Each row is a point on a landscape with many valleys, with its height.
A ball rolls from a point to whichever of its 2 nearest points has the largest drop for the distance, and stops where none of them is lower. Distance is the straight distance between rows; heights are no part of it.
J_242: [  7.8 -20.5  22.1  55.4  -1.2  -4.0 -22.9  30.2 -45.3 -11.1 -19.1  30.7
 -31.3  22.8  17.7   6.6 -33.4  -1.6   6.0   0.6  27.9 -14.9 -23.2 -13.2
 -16.3 -16.8 -21.2  51.2 -11.2 -29.6]  (h 33.0)
J_165: [ 17.0  -0.3  25.5 -27.7   4.3 -29.0   7.9  27.4   9.4 -15.9  15.7  -8.1
 -11.9 -27.6 -33.1  26.6   7.4  -6.7  -3.3   2.2  15.7   7.4  29.8   6.0
  18.5  -3.7  11.6  26.7 -19.6  -0.2]  (h 48.9)
J_695: [-31.7   3.7   8.3 -11.3 -23.6   0.4  13.9  -6.5  -9.6 -11.6  -5.1 -28.2
  22.0   4.9  15.5 -37.6   0.7 -23.9 -16.9 -32.4 -17.3  33.5   8.1  19.7
  17.6 -16.6   0.9 -61.8   9.9  15.8]  (h 35.6)
J_19: [  9.7 -11.4 -19.5  12.5  18.3 -27.9 -28.6  -1.2 -15.6   2.0  27.7  20.1
 -32.6 -10.8  20.3  12.8 -23.4  19.9  42.1  53.0 -20.2  33.8  -8.6  -2.1
   4.0  -3.1 -21.6   9.7   6.0   4.9]  (h 35.3)
J_35: [  2.2  15.3  24.0  -1.5  -6.2 -10.5  18.7  12.7 -13.8 -14.8  34.8   2.7
   9.3 -13.2 -25.2  24.3 -27.0  -5.7  34.5  -6.6  32.7  -0.2  14.8  35.2
  15.7  -7.5  -9.8   0.9  -4.7 -18.0]  (h 68.1)
J_957: [-16.1  -1.9  21.0  23.8  -8.3   5.7   8.8   5.4 -20.9 -23.1 -13.5  12.8
 -13.7  22.1  11.5 -12.2  -4.5 -15.9   4.6 -22.8  20.4 -20.4  -2.7   0.6
  -1.5 -17.4  -9.4  18.2  -5.2  -8.6]  (h 29.6)
J_33: [ 41.4  21.7 -28.1 -21.5   8.6 -29.8  25.2  32.1 -29.5  -4.7   9.9  -7.9
 -27.7 -31.6   0.2  19.9  13.1 -24.8 -16.6   4.2 -24.8  45.0  28.3 -40.8
  12.1 -33.0 -27.9 -40.0  -1.3 -14.9]  (h 27.4)
J_294: [-12.7 -10.8  19.0  29.7 -15.3   2.4 -13.6   3.9 -10.0   2.1   8.4  18.9
   5.7  37.8   1.5 -18.4  -3.8 -24.2  14.3 -10.7  28.3 -42.8  -1.3   7.1
  -9.1 -13.8 -20.7   9.8 -10.3 -32.8]  (h 26.4)
J_885: [  5.9   0.5  -3.7  -3.9  -2.5  -2.2   1.1  17.1  38.4  -7.1 -11.0  43.1
 -34.1 -20.5   0.4  10.4  24.6 -28.6  -2.4 -20.6 -12.2 -33.5  27.0 -15.7
  10.7 -31.5  -1.9 -34.2   0.4  -1.7]  (h 20.0)
J_456: [ -1.9  -1.6  20.8 -10.5  11.9 -30.6  24.3 -21.0  12.8 -16.9 -17.3  28.4
 -19.4 -26.6 -36.7  21.3  -0.8   6.3  13.4 -14.8  28.8 -30.3  -2.6   1.9
   3.5 -14.4  35.3  16.3  -4.3  38.0]  (h 24.0)
J_852: [-23.5 -27.2  17.2 -20.3  14.0 -42.8  -4.5 -27.4  -4.5 -11.4  15.6 -16.0
 -13.9   3.1 -21.3  -7.0  23.5  16.2   1.8  -3.1  26.3  -1.8  17.9 -10.4
  -5.9  16.4  28.2  32.0 -21.5  37.2]  (h 43.6)
J_997: [-14.6  12.0 -16.6  -5.6   4.0  20.5  24.8 -45.1  26.4  -3.9 -10.7  17.8
  18.3   7.9 -11.9  -3.5  24.7  21.8   3.7 -28.1   9.6 -40.7   7.1  -2.3
  -7.5  12.7  21.6  -4.2   4.6  36.8]  (h 33.1)
J_607: [ -1.1  21.7  -2.6   5.8   0.8  29.4  29.4  11.5 -14.5 -22.8 -27.7 -37.0
  17.2 -18.6  15.0  -8.1 -24.7   9.7 -26.9  17.6 -39.4  62.7 -35.9   8.6
   7.5   9.4   0.1   1.7  18.4  18.6]  (h 11.8)
J_86: [ 15.7  24.8 -16.6 -21.5   2.0   8.0   8.7  -4.6  43.5   9.2  18.5  30.9
  14.0 -39.6 -28.5  42.0  -2.2  21.8  12.5  12.7  -9.8 -12.3  13.9  16.5
  19.6   0.4  -1.6 -27.4   6.0  12.4]  (h 63.1)
J_782: [  2.4 -10.4 -23.6   0.8  11.1  10.5 -23.5  -8.3  29.2   9.5  12.3   8.8
   9.4  -5.8  24.2 -18.0   5.5  11.6  -6.6  15.1 -42.1   6.6   1.4 -11.7
   2.8  20.1  -7.3   6.7  -0.8  13.7]  (h 32.7)
J_954: [  2.7   9.1 -28.2   0.1   0.7  35.2  -5.8 -25.5  29.9  27.9 -10.3   3.8
  29.0   6.4  -0.5  -9.6   6.2  34.9   2.0 -13.2   4.2 -34.9  -5.6  10.3
  -6.7  32.4  10.6   1.7   9.5  15.0]  (h 29.4)
J_136: [ 14.6   7.2 -35.5  16.6   4.3  12.2 -23.3  11.4 -21.3  11.8  -8.5  -5.6
 -17.1   0.7  26.5  26.0 -14.7  30.6  30.0  44.9  -4.3  29.2 -18.6   7.6
   0.0   6.1 -20.5   7.8  21.8  -7.4]  (h 28.1)
J_578: [-33.7 -42.4 -14.3  14.2  39.1 -12.2 -10.7 -23.6  -8.1 -19.2  -7.9 -25.3
 -19.5  25.8  14.9 -27.5  31.2  14.1  -4.2 -30.1   6.4  -3.1   3.0 -41.5
 -15.4  20.8  -5.6  55.0 -12.5  25.8]  (h 58.8)
J_985: [ 11.8   6.9   9.6 -44.9  -8.8  -0.5  -9.3   9.5  19.1  14.5   6.3 -42.3
  29.1  -5.4 -25.8   4.2  17.6  30.0 -29.0   5.5  15.4   8.5  18.1  14.4
   2.5  39.1  31.3  22.6 -10.3   4.5]  (h 57.3)
J_574: [ -4.2  16.1  -3.7 -19.1   2.4  39.2  33.6  -4.6  19.4 -17.6 -39.2 -23.6
  20.3   6.5  -5.0 -11.4  22.2   9.8 -42.9 -20.9  -8.7  -7.6 -13.2  -6.4
  -7.9  19.6  26.4  30.9  -5.1  26.9]  (h 19.5)
J_579: [ 16.3  16.1   2.0 -18.4   6.9  -2.5  33.4  20.2 -21.2 -22.6   2.4 -35.5
   4.5 -20.7  -8.4   0.3 -15.2   3.0 -24.3  31.0 -44.7  76.9 -12.8  -1.9
  13.1   2.3  -2.8  14.0  -1.0   7.9]  (h 6.3)
J_911: [ 21.7  31.0 -10.7 -12.1  -1.0  31.3  15.2  20.1 -10.0  -1.9  -6.1  10.2
  11.0  -5.1 -12.4  60.8 -10.0  -5.8   9.0  19.2   9.1   1.9 -28.1  18.8
  -5.4 -27.9 -24.6 -14.2   3.3 -54.7]  (h 58.6)
J_631: [ -5.1   0.7  33.0  -4.3  -3.7 -18.0  29.3 -29.6   2.9  -9.0 -10.9  42.2
  -5.7 -11.2 -36.1  10.8  -8.2  -5.1  21.6 -15.7  33.2 -38.7  -8.2  13.8
  -5.6 -25.2  34.5 -20.7   7.6  13.1]  (h 26.5)
J_721: [  4.2  29.3   8.9  17.2  -9.9  10.7  -1.4  11.8 -17.5  -8.0  41.7   2.2
   7.3  24.4   8.2   2.3   2.3 -56.1   8.4  11.5  -7.8   1.7  17.3 -19.7
  -2.9 -32.5 -48.3 -35.3   1.4 -80.8]  (h 72.2)
J_88: [-26.8 -10.5  15.9  20.4 -15.0 -10.0  18.6 -65.0 -13.4  18.0  -6.0  39.2
  27.8  36.9 -22.0 -14.9  -1.3  -9.6  18.1 -13.0  31.1 -37.3 -19.1   2.7
 -30.4  -9.6  26.8 -17.2   9.7   1.4]  (h 31.1)
J_72: [ -7.6  -8.7  -1.3  10.1 -23.2  -5.9 -32.5  -4.3   8.1  40.2  33.7  -5.9
  34.5  21.1   7.3 -16.3 -17.4 -24.3  -0.6  44.2 -16.6  -0.8  -5.3  14.4
   1.1  -6.1  -9.9 -11.2  -7.7 -27.4]  (h 58.4)
J_471: [-23.4  -7.8 -11.0 -10.5  -1.9  10.5  10.5 -62.0  24.5  -0.4   3.7  29.2
  39.6  20.1  -8.7 -29.6  31.9  -0.7 -11.1 -19.0  -7.2 -35.0   2.0 -12.6
 -17.4   4.7  26.3  -7.7  -2.6  29.2]  (h 31.4)
J_58: [ 10.7   4.6 -29.9   3.2  -7.6  31.0 -11.9  14.9  24.0   6.7  -8.8   7.2
   0.3   8.4  34.6  -7.9  21.5  -8.9 -20.7   1.2 -38.6  -1.3  12.5 -19.4
   6.3   4.9 -13.0 -14.0   3.7  -6.3]  (h 27.7)
J_522: [  1.5 -15.1  31.8 -30.2  -6.6 -43.3 -12.7  -0.7   2.7  -2.1  19.8   2.2
  -2.2  -2.5 -35.6   4.4  12.2   3.1   4.4   2.0  34.6 -15.2  27.1   8.8
   4.2   1.9  31.2  24.5 -25.6   9.6]  (h 46.4)
J_519: [ 25.9   9.3  -1.7 -10.8  -6.0  11.2  13.6  34.4 -10.4  -3.5 -19.4   2.3
 -14.1 -23.6  -0.3  41.7  -4.3  -6.2  -6.3  18.9  -6.0  19.9  -5.9   4.0
  -2.1 -20.0  -6.2  -5.4   4.2 -18.9]  (h 56.3)
J_503: [-34.7 -15.8 -28.0  33.2   6.6   4.1 -24.9 -25.6 -14.1  11.3 -15.1 -23.4
  -0.6  28.6  26.9 -23.5  10.6  36.5  26.7 -31.6  34.8  -4.0   2.4   8.3
  -3.6  20.4  -9.9   2.6  18.2  27.5]  (h 51.5)
J_295: [  9.7   9.5  17.5  -8.6  -8.5  -2.4   5.4   1.4   2.0   5.8  41.1   1.4
  30.3   1.8 -31.1  12.4 -19.5   2.9  15.3  19.0  19.3  -7.6  10.2  28.3
   5.1  12.5  -4.3  19.6 -10.8 -12.0]  (h 66.6)
J_581: [ -7.4 -24.9   3.9   8.3  17.4 -15.6  -6.9   5.3  -3.4 -19.8   0.5 -11.0
 -27.7  15.9  20.2 -25.2   7.4  -8.2  -7.9 -11.3  -9.4  -1.8   6.0 -27.8
  -1.4  13.1   1.1  46.6 -20.0  11.7]  (h 62.0)
J_453: [  5.9 -37.0  -2.9  26.5  16.6 -13.5 -50.3  -3.6 -18.7  36.7   3.2  14.0
 -11.8  -8.1   3.7  -2.9 -30.4  27.4  22.6  28.1  11.0 -10.5 -26.3  10.6
 -26.8  11.7  -3.1  34.6   6.3  -2.3]  (h 28.2)
J_588: [  7.1 -11.0  -1.8  25.5  -4.5  -1.5 -16.3  32.2 -23.5   8.9 -20.6 -16.5
 -35.3   0.3  21.2  17.8 -11.8  12.5  20.5  -7.7  35.1   4.7   3.4   7.4
   1.6   2.6 -10.5   9.6   8.9 -10.3]  (h 43.8)
J_920: [ 14.4   8.2 -29.2  -9.0 -13.5  40.0 -17.2  25.3  14.7  26.3  -5.1 -35.9
  17.2  11.5  14.9  20.5  22.6  15.0  -6.4  -5.1  12.3  -6.6  22.0  12.8
   0.5  33.8 -16.3  -2.1   4.4 -26.0]  (h 40.9)
J_504: [  4.1   3.0  12.9 -36.0   7.7  -9.6   7.3  -4.2  29.1 -12.0  20.4 -17.2
  16.9  -7.7 -21.6 -15.2  17.9  17.0 -26.1   3.2 -18.1   6.5  12.9  -1.6
   8.4  26.8  23.4  25.8 -23.4  26.7]  (h 59.5)
J_283: [  7.2  11.7 -29.5 -10.0  13.6  37.4   2.6   3.7  39.1   4.9 -20.7 -15.1
  11.4  -3.3   6.0   1.0  24.2  36.1 -20.7 -11.2  -6.8 -14.9   3.1  -6.1
  -0.9  38.0   9.7  33.8   1.8  17.5]  (h 24.3)
J_44: [ 12.9 -27.2   3.0  10.1   9.3 -21.7 -30.2   1.2  -4.2  16.7  13.4  39.8
 -22.7 -19.6   0.5   9.7 -25.0   4.8  23.4  43.6  -4.0  -7.4 -15.1   7.3
 -11.3  -6.8  -3.2  20.2  -1.4  -1.7]  (h 33.8)
J_707: [-40.1 -21.4 -30.9  35.6  32.0   0.4  -6.2 -25.2 -12.1  -9.5 -28.3 -19.9
 -33.2  19.8  26.3 -20.4  23.1  27.5  10.8 -35.1  16.5  -0.3  -7.6 -20.1
  -8.3  15.5  -4.1  23.6  11.2  41.7]  (h 55.1)
J_268: [ 17.6 -14.2   9.9  38.9  -0.5   4.6 -21.0  41.1 -39.9   6.2 -40.1  -0.8
 -36.6   0.1  19.4  26.7 -22.5  20.2   4.8  18.5  33.1   9.2 -30.3  -0.6
 -12.6  -2.7 -10.2  44.4   4.7 -19.6]  (h 38.7)
J_266: [  9.2  31.9  -1.6 -19.5   5.3  14.8  37.6  10.5  -2.0  -9.9   8.5 -21.5
  18.4 -38.5 -19.0  29.2 -18.7  27.1   0.8   4.4  -7.3  35.0   1.0  32.7
  13.6   8.1  -0.3  -8.7  11.6  15.6]  (h 62.8)
J_784: [-14.7 -36.6   3.5  10.6  -5.5 -19.2 -52.7 -30.3   5.9  47.8  31.1  14.3
  30.9  16.1  -1.0 -37.3 -23.1 -21.7  -2.7  27.1 -16.6 -30.0 -16.6   3.8
 -24.7  -3.4   8.9   8.7 -13.4 -14.6]  (h 61.3)
J_431: [ -6.6 -38.2  -1.2  36.4  12.6  -6.2 -38.0  -7.8 -25.8  15.2  -6.2  12.2
   0.6  24.2   3.0 -24.0 -17.7  16.4  16.0  -9.9  19.2 -23.4 -20.5  -1.6
 -25.9   3.3 -12.2  40.1  -7.9  -1.5]  (h 21.7)
J_54: [ -4.6 -11.5   2.3  -7.8 -21.7  25.2 -18.2  12.9   0.3  29.9 -42.5 -25.6
   1.7  10.8  16.1   0.6  13.9   0.6 -15.7 -12.4  19.9 -16.6 -11.2  24.5
  -9.7   5.5  13.5 -46.9  15.0  -8.7]  (h 48.8)
J_731: [  3.5 -21.7  14.4   6.7  27.4 -23.5   6.2  12.4  -5.1 -33.8   7.5 -19.1
 -31.9   4.8  16.9 -24.4  -9.1 -22.0 -20.5  10.0 -43.0  32.1 -13.3 -53.6
   5.9  20.8  -6.0  47.6 -24.1   9.4]  (h 64.7)
J_127: [ 18.2   7.0 -35.1  16.3  -3.3  45.4 -15.9  10.3  27.1  36.3 -20.4   0.9
  15.9   8.6  -1.3  30.3   8.1  36.6   7.7  -0.3  28.7 -38.7  -4.4  11.4
  -4.6  23.7 -17.7   8.5   6.9 -11.9]  (h 34.9)
J_826: [ 29.9  14.8 -41.3  -6.3   6.8   0.6 -24.0  16.4 -31.7  -6.0   0.6 -23.6
 -19.9  17.6  29.9  13.1  -3.7  16.5  21.4  50.3 -23.6  45.5  -7.0 -25.7
   4.4  -1.0 -15.7  12.5   4.8 -15.9]  (h 20.7)
J_80: [-23.4 -35.9  18.0  14.3  30.4 -34.0 -18.0  -6.6 -27.4 -12.0  11.8 -35.7
 -10.6  -7.5  16.1 -29.7 -36.1  30.7  12.9  15.0  -1.3  38.4 -31.6   1.3
  -0.4  26.3   4.3  39.7   1.0  21.1]  (h 69.8)
J_377: [-17.5   4.4  -8.9  -0.6   0.2   8.7   8.5  -8.9  14.0 -15.1  -3.4 -21.5
  13.7  -4.7  23.4 -38.7  -0.3  -3.8 -15.7 -15.5 -41.2  40.7   4.2   1.5
  25.2   2.4  -4.2 -28.5   4.8  29.9]  (h 38.6)
J_902: [ -3.5 -22.3  24.6   9.3  18.3 -18.8   0.9  12.6 -21.7 -29.7   8.1 -40.8
  -1.2   4.8  16.0 -21.2 -26.3   3.9  -9.6  21.0 -17.8  50.4 -25.5 -10.1
   2.6  24.8  -1.1  54.3 -14.3   3.4]  (h 67.4)
J_330: [-23.7   1.7  34.4 -22.6 -26.9 -15.0  16.5  -9.4 -24.1  -3.5   8.8 -31.3
  27.1  -2.4 -11.1 -26.7  -8.9 -12.0 -10.0 -18.1   2.9  28.6   2.4  37.6
   8.0 -13.9  19.1 -54.3   6.0  14.9]  (h 33.4)
J_785: [-11.0   6.7 -33.5  17.0  18.9  14.0  -0.3 -11.9  18.8 -13.0   2.8 -20.2
   0.2  -6.3  42.9 -26.8  -4.5  12.4  -1.3  -6.9 -48.7  39.7  -1.6 -19.0
  20.8  22.0 -13.9  -2.9   9.9  32.0]  (h 37.6)
J_124: [ 24.4   9.8  -4.2 -16.0  10.4 -14.8  21.8  41.0  -6.6  -5.7 -26.0 -17.9
 -45.9 -42.8 -12.8  33.6  -0.7 -16.6 -24.7   7.5 -16.4  42.0  -0.6 -14.9
  10.5  -8.1   2.2   3.5   5.1  12.1]  (h 53.6)
J_90: [ -2.2  15.7   3.6 -11.1  -3.6  34.9  28.1   7.0   7.2  -8.5 -40.8 -29.4
  15.7 -13.9   3.8 -12.9   0.6   9.6 -36.0  -9.7 -21.3  16.1 -24.6  10.2
  -1.5  14.6  22.8  -1.3  13.2  25.0]  (h 16.3)
J_865: [  7.8  12.8  18.6 -27.8   4.5 -22.0  38.1  36.3 -10.2 -22.3  -4.0 -28.4
 -26.4 -33.6 -29.0  19.1  -0.8 -28.4 -28.4 -25.9  -2.8  28.5  14.9   3.5
   9.2 -10.1   4.8   6.1 -11.7  13.3]  (h 51.3)
J_327: [  4.0  -8.8 -17.5 -24.0 -16.9  21.8 -25.5  32.4   6.6  30.5 -38.0 -44.7
  -9.9   3.7  19.0  15.6  37.0   6.1 -24.5 -24.3  22.5  -8.1  20.8  12.8
  -5.8  14.2   3.7 -38.4  11.9 -22.2]  (h 45.9)
J_627: [  9.6  34.8 -17.0 -10.2  -2.1  27.6  24.2   2.3  -6.7   3.8  19.4  -4.5
  24.6 -15.9 -17.1  50.9 -23.1  20.1  25.0  17.1   8.3  13.4 -13.1  40.0
   5.3  -2.4 -24.2 -23.1   7.9 -19.1]  (h 60.8)
J_803: [ 10.9  20.0  -8.0   5.7  -9.7  36.9   0.5  13.0  31.1 -10.9  10.1  33.9
  10.2  19.7  17.0 -13.3  23.9 -35.1 -23.4  -5.4 -30.5 -27.7  19.3 -32.9
   0.2 -11.4 -23.4  -5.5  -3.4 -38.4]  (h 22.9)
J_422: [-18.6 -15.0  -2.7  18.5  30.3 -27.0 -11.8  11.2 -16.9  -7.8  -8.2 -34.3
 -52.0 -15.4  18.9 -10.9 -17.7  27.7  15.1  -0.9  10.9  31.3  -7.7  -1.5
  10.4  25.3   1.2  25.1  16.0  31.8]  (h 72.4)
J_38: [-19.1 -12.0  36.1  -3.8 -20.5 -31.8  12.4 -52.1 -17.2  18.1  -8.1  36.6
   1.2  10.5 -24.5  -8.3 -13.2  -5.7  21.6  -2.8  28.8 -24.4 -17.3  19.2
 -18.0 -16.2  44.4 -37.6  10.7  14.8]  (h 28.7)
J_639: [ -6.9   6.3  10.6  12.2  -9.9  11.7  -0.9 -15.0  24.0  16.4  22.4  20.1
  31.6  39.3 -23.2 -14.6   9.6 -19.0   7.3 -10.6  22.5 -63.1   6.2   3.9
 -11.3  -5.6 -11.7   7.8 -16.0 -33.5]  (h 22.7)
J_427: [ 15.3   1.5  -7.8   3.4  13.3 -19.6   6.1  13.0  35.6 -14.6 -13.9  28.2
 -33.9 -37.3 -17.0  44.8  13.0  -5.8  15.6 -23.2  10.2 -36.6  27.5 -10.9
  28.8 -18.1   4.9   6.6  -2.4  10.8]  (h 14.4)
J_858: [-30.5 -20.9 -11.6   7.9 -11.3  -7.1  -7.8 -76.1  10.4  30.2  12.1  33.8
  32.7  31.1 -10.9 -22.7  22.9  -7.6  10.2 -14.6  10.8 -43.2   3.2 -10.0
 -24.6  -1.7  21.2 -21.9   3.4  15.5]  (h 34.2)
J_368: [-28.0 -13.4  -7.6 -13.3 -10.6  10.0   0.9 -47.1  24.2 -10.8   2.7  -4.8
  52.8  30.5  10.3 -45.5  33.9 -18.0 -21.4 -17.6 -10.6  -4.9   7.0  -8.6
  -7.4   3.4  19.7  -1.3 -11.4  20.6]  (h 28.3)
J_413: [  4.0  -0.9  -8.4  -8.5 -27.3  36.0 -20.7   8.6  11.0  33.1 -41.0 -30.0
  32.4  -1.2  22.1 -13.0   3.7   4.8 -36.6  20.1 -20.3  15.2 -28.7  21.1
  -8.8  13.1  12.8 -39.5  25.5  -4.8]  (h 51.9)
J_363: [  9.7   4.8  16.4 -24.5  -8.1  -0.4  11.7 -16.1  -3.0  13.9 -17.5 -30.2
  29.9   9.6 -36.2  -2.2   8.9  43.0  -8.9  -6.9  37.3  -3.1  -7.5  14.1
 -15.8  39.0  45.1  36.1   2.3  12.0]  (h 55.0)
J_933: [-22.6 -15.5  -1.0  42.7  -8.3   3.8 -14.3   9.9 -39.0   1.7 -36.0 -22.3
 -26.4  33.4  24.7  -7.6   1.3  23.1  21.0 -32.5  51.9  -3.2  -5.8  10.6
  -8.2   1.5  -9.7  10.4   9.9   8.0]  (h 47.8)
J_679: [-24.8 -30.3  -2.2 -22.7   7.0 -18.6  -6.6 -27.5  24.7 -22.9   9.3  -2.3
   8.0  23.4   8.0 -43.3  45.4 -24.5 -29.2 -11.7 -24.7  -4.9  20.5 -35.1
  -1.4   3.7  14.0  13.7 -25.8  25.4]  (h 23.9)
J_753: [-32.6  18.3  24.6  35.6  -3.0  17.0  26.6 -14.8 -12.3 -35.7  -4.3  40.6
 -11.2   7.4  14.3 -18.6 -22.8 -23.7  18.3 -25.6   0.4 -24.3 -17.1   5.1
   4.8 -33.8 -16.6 -22.5  13.0  -4.0]  (h 32.6)
J_634: [ 22.0  15.0  18.6 -25.9 -20.5  19.3  21.1 -21.0  12.4  29.2 -16.2  -3.9
  45.4  11.5 -39.2   5.1  -4.4  23.5 -14.2  -6.9  25.9 -27.2 -18.8  21.6
 -17.4  30.2  43.7  11.2   1.0  -9.5]  (h 53.2)
J_825: [ 22.3  20.7 -13.5 -10.8   9.3 -18.8  24.5  15.6  -9.9 -16.7  27.8  15.6
 -20.2 -23.5  -7.2  10.8  -2.0 -12.5   5.1  17.7 -36.1  45.4  26.6 -16.8
  23.3 -26.0 -25.1 -23.4   0.7  -3.7]  (h 30.6)
J_717: [-11.4  21.2  -0.2  16.3   2.3  20.9  23.0 -12.5   9.5 -14.2  10.5  32.6
   1.3 -14.1   5.9  -0.4 -21.8   0.3  24.3  -9.7  -9.6 -13.4  -5.3  19.4
  13.2 -10.7 -11.7 -26.4  10.8  14.3]  (h 35.0)
J_307: [-11.2  12.4  24.4   9.5  -7.9 -13.6  10.5  18.2 -27.7 -14.9  45.7  -3.5
  -6.3   0.9  -3.8  15.5 -20.1 -34.4  35.1 -17.3  27.5   7.0  25.8  22.1
  11.6 -18.3 -38.3 -30.0   1.9 -47.3]  (h 69.5)
J_613: [ 11.4  13.3  -4.7 -30.4   3.8  -4.9   3.7  -1.7  40.4   4.4  21.5  19.7
   5.4 -31.0 -23.3   4.0  11.6  16.4 -11.0   9.3 -24.2   0.5  22.6   1.7
  18.3   8.2   9.9 -13.9  -9.3  30.4]  (h 61.4)
J_324: [ -5.2  25.6  27.9   3.7  -6.0   5.1  19.8  22.7 -26.9 -13.8  34.7  -5.3
   8.3   5.3   1.8   9.1  -1.5 -47.9   3.1 -26.6  12.1   8.9  14.2  10.4
  -5.2 -22.5 -42.5 -45.6   1.5 -69.0]  (h 70.7)
J_459: [ -1.6  17.6  -2.3  -7.0  -7.4  30.8  10.4  -2.6  40.9 -11.4  17.3  27.5
  22.3  19.8 -12.3 -11.2  31.1 -24.2 -10.9 -22.0  -0.1 -56.4  25.3  -9.1
  -1.2  -5.4 -12.4   2.5 -10.4 -26.4]  (h 19.0)
J_89: [  0.2   0.6  20.6 -16.6 -26.8  11.5   1.1  -8.9   7.3  27.1 -10.5   0.1
  24.7  14.9 -16.6  -3.6  -3.6  -7.7  -6.2   1.9  17.2 -28.3 -12.5  25.1
 -12.1   3.4  24.3 -29.4  -0.1 -11.5]  (h 51.4)
J_407: [-26.8  -2.9  37.8  -8.0 -23.3 -27.2   4.3 -26.8 -14.7   1.4  17.6  11.4
  16.1   3.2 -11.4 -30.5 -19.3 -16.0  11.2   1.1   2.4   0.6  -8.2  28.3
   5.9 -16.0  21.6 -45.4   3.4  19.1]  (h 31.2)
J_249: [ 14.0  20.0  -2.9  21.8  -4.7  13.1  -2.9  18.1 -10.4 -11.3   1.0  50.1
 -29.6   4.6  20.6  21.8  -3.2 -32.8  13.7  21.0 -12.6  -9.3  -1.9 -28.1
  -2.0 -44.8 -31.4 -28.3  10.7 -48.7]  (h 75.4)
J_85: [ -2.6 -29.6   0.3  48.8   7.1   6.8 -37.3   6.7 -29.0  -4.7 -19.6  41.2
 -18.6  20.9  28.1 -18.5 -24.4  -5.4  -8.4  -5.1  -2.7 -31.8 -25.3 -27.8
 -28.0 -13.6 -18.5  43.7  -8.7 -22.8]  (h 27.9)
J_671: [ 17.4 -10.1  14.1  -4.0  20.3 -34.1   8.6  11.3  30.3 -16.0 -25.2  25.6
 -41.0 -44.3 -31.1  37.6   2.6 -10.4   3.6  -9.3  11.7 -24.3  -1.8  -8.9
  17.4 -19.7  25.5  36.2  -8.0  28.9]  (h 19.8)
J_425: [  3.9   2.5 -11.1  -4.6 -31.4  19.7 -20.3   1.2   8.2  25.9  -4.1 -10.6
  41.1  13.9  17.3 -11.4  -8.1 -17.1 -23.6  47.2 -38.9  26.3 -24.2  14.4
  -0.8  -8.8  -6.3 -33.7   5.3 -21.1]  (h 55.2)
J_91: [ 22.0  30.1 -13.0  24.4  -1.5  17.3  -8.7  17.2 -32.7 -17.5  26.1  16.6
 -14.5  29.9  30.7  18.0   0.0 -38.2  18.8  15.3   0.7  -1.5  18.1 -46.8
  -1.0 -29.8 -40.6 -23.1   3.4 -60.7]  (h 73.8)
J_116: [ 23.5   5.0  -8.7 -11.5  -0.8 -17.6   4.6  37.5  17.8  -2.4 -16.8  23.8
 -46.9 -27.8   3.0  13.6  26.2 -42.7 -21.0 -17.4 -26.0  -6.0  37.3 -37.1
  12.9 -31.8  -5.4 -40.7  -2.5  -6.5]  (h 18.0)
J_230: [ 31.8   8.8 -18.0 -27.1  -3.2 -12.7  -2.1  24.9 -27.7  -2.9   7.8 -37.9
   1.0   4.1   8.1   5.8   1.5   3.0  -8.5  42.7 -34.1  70.2   3.8 -13.2
   6.8  -1.6 -10.3   7.5  -2.6 -16.3]  (h 12.9)
J_746: [-21.2 -19.7  11.2 -14.2  25.7 -39.5  -7.9 -32.9   1.8   2.2  18.7   6.1
 -16.8 -21.7 -18.7 -13.5  -9.6  37.3  14.3  -1.5   7.7  -0.8  -1.8   1.8
  -0.3  18.7  32.4  12.2  -4.9  48.2]  (h 40.8)
J_272: [ 38.9   8.4 -20.6 -21.3  -0.6 -23.4   1.5  41.2  -7.0  10.0   0.8  -5.3
 -23.0 -28.9  10.7  40.7  30.3 -28.3 -16.2 -15.3  -5.6  17.7  39.0 -26.5
   3.7 -23.3 -22.7 -51.7  -0.4 -35.5]  (h 23.3)
J_297: [-11.4  -4.5   2.7   8.7  13.4 -16.6   5.2 -14.0   7.4 -10.7   8.4  12.3
 -23.9 -23.1   6.0 -13.8 -18.1  12.2  16.0  -1.2 -18.4   7.2  -4.2   7.9
  13.7   1.4   4.4  -6.0   3.6  41.9]  (h 37.8)
J_497: [ 21.8  16.0   3.0 -20.5  -8.5   2.6  -3.2  -5.0  25.4  31.8  31.6  19.3
  32.8 -16.1 -40.5  32.4 -13.3  14.0  12.8  35.1   7.2 -12.7   0.6  21.2
   3.6   8.0  12.6   0.8  -6.8  -7.7]  (h 65.0)

Call two points neighbours if one is among the 2 nearest of the other. Go from one point of each pair to the other, from neighbour to neighbour, staying as low as possible. Name the highest point that can't be avoided.
J_579, J_427 => J_858
J_459, J_679 => J_377
J_116, J_431 => J_19
J_579, J_679 => J_997
J_427, J_116 => J_885

For each start below, name the point where the ball stops.
J_627 => J_459
J_902 => J_431
J_933 => J_431
J_295 => J_579
J_425 => J_579
J_377 => J_427
J_88 => J_427
J_89 => J_579
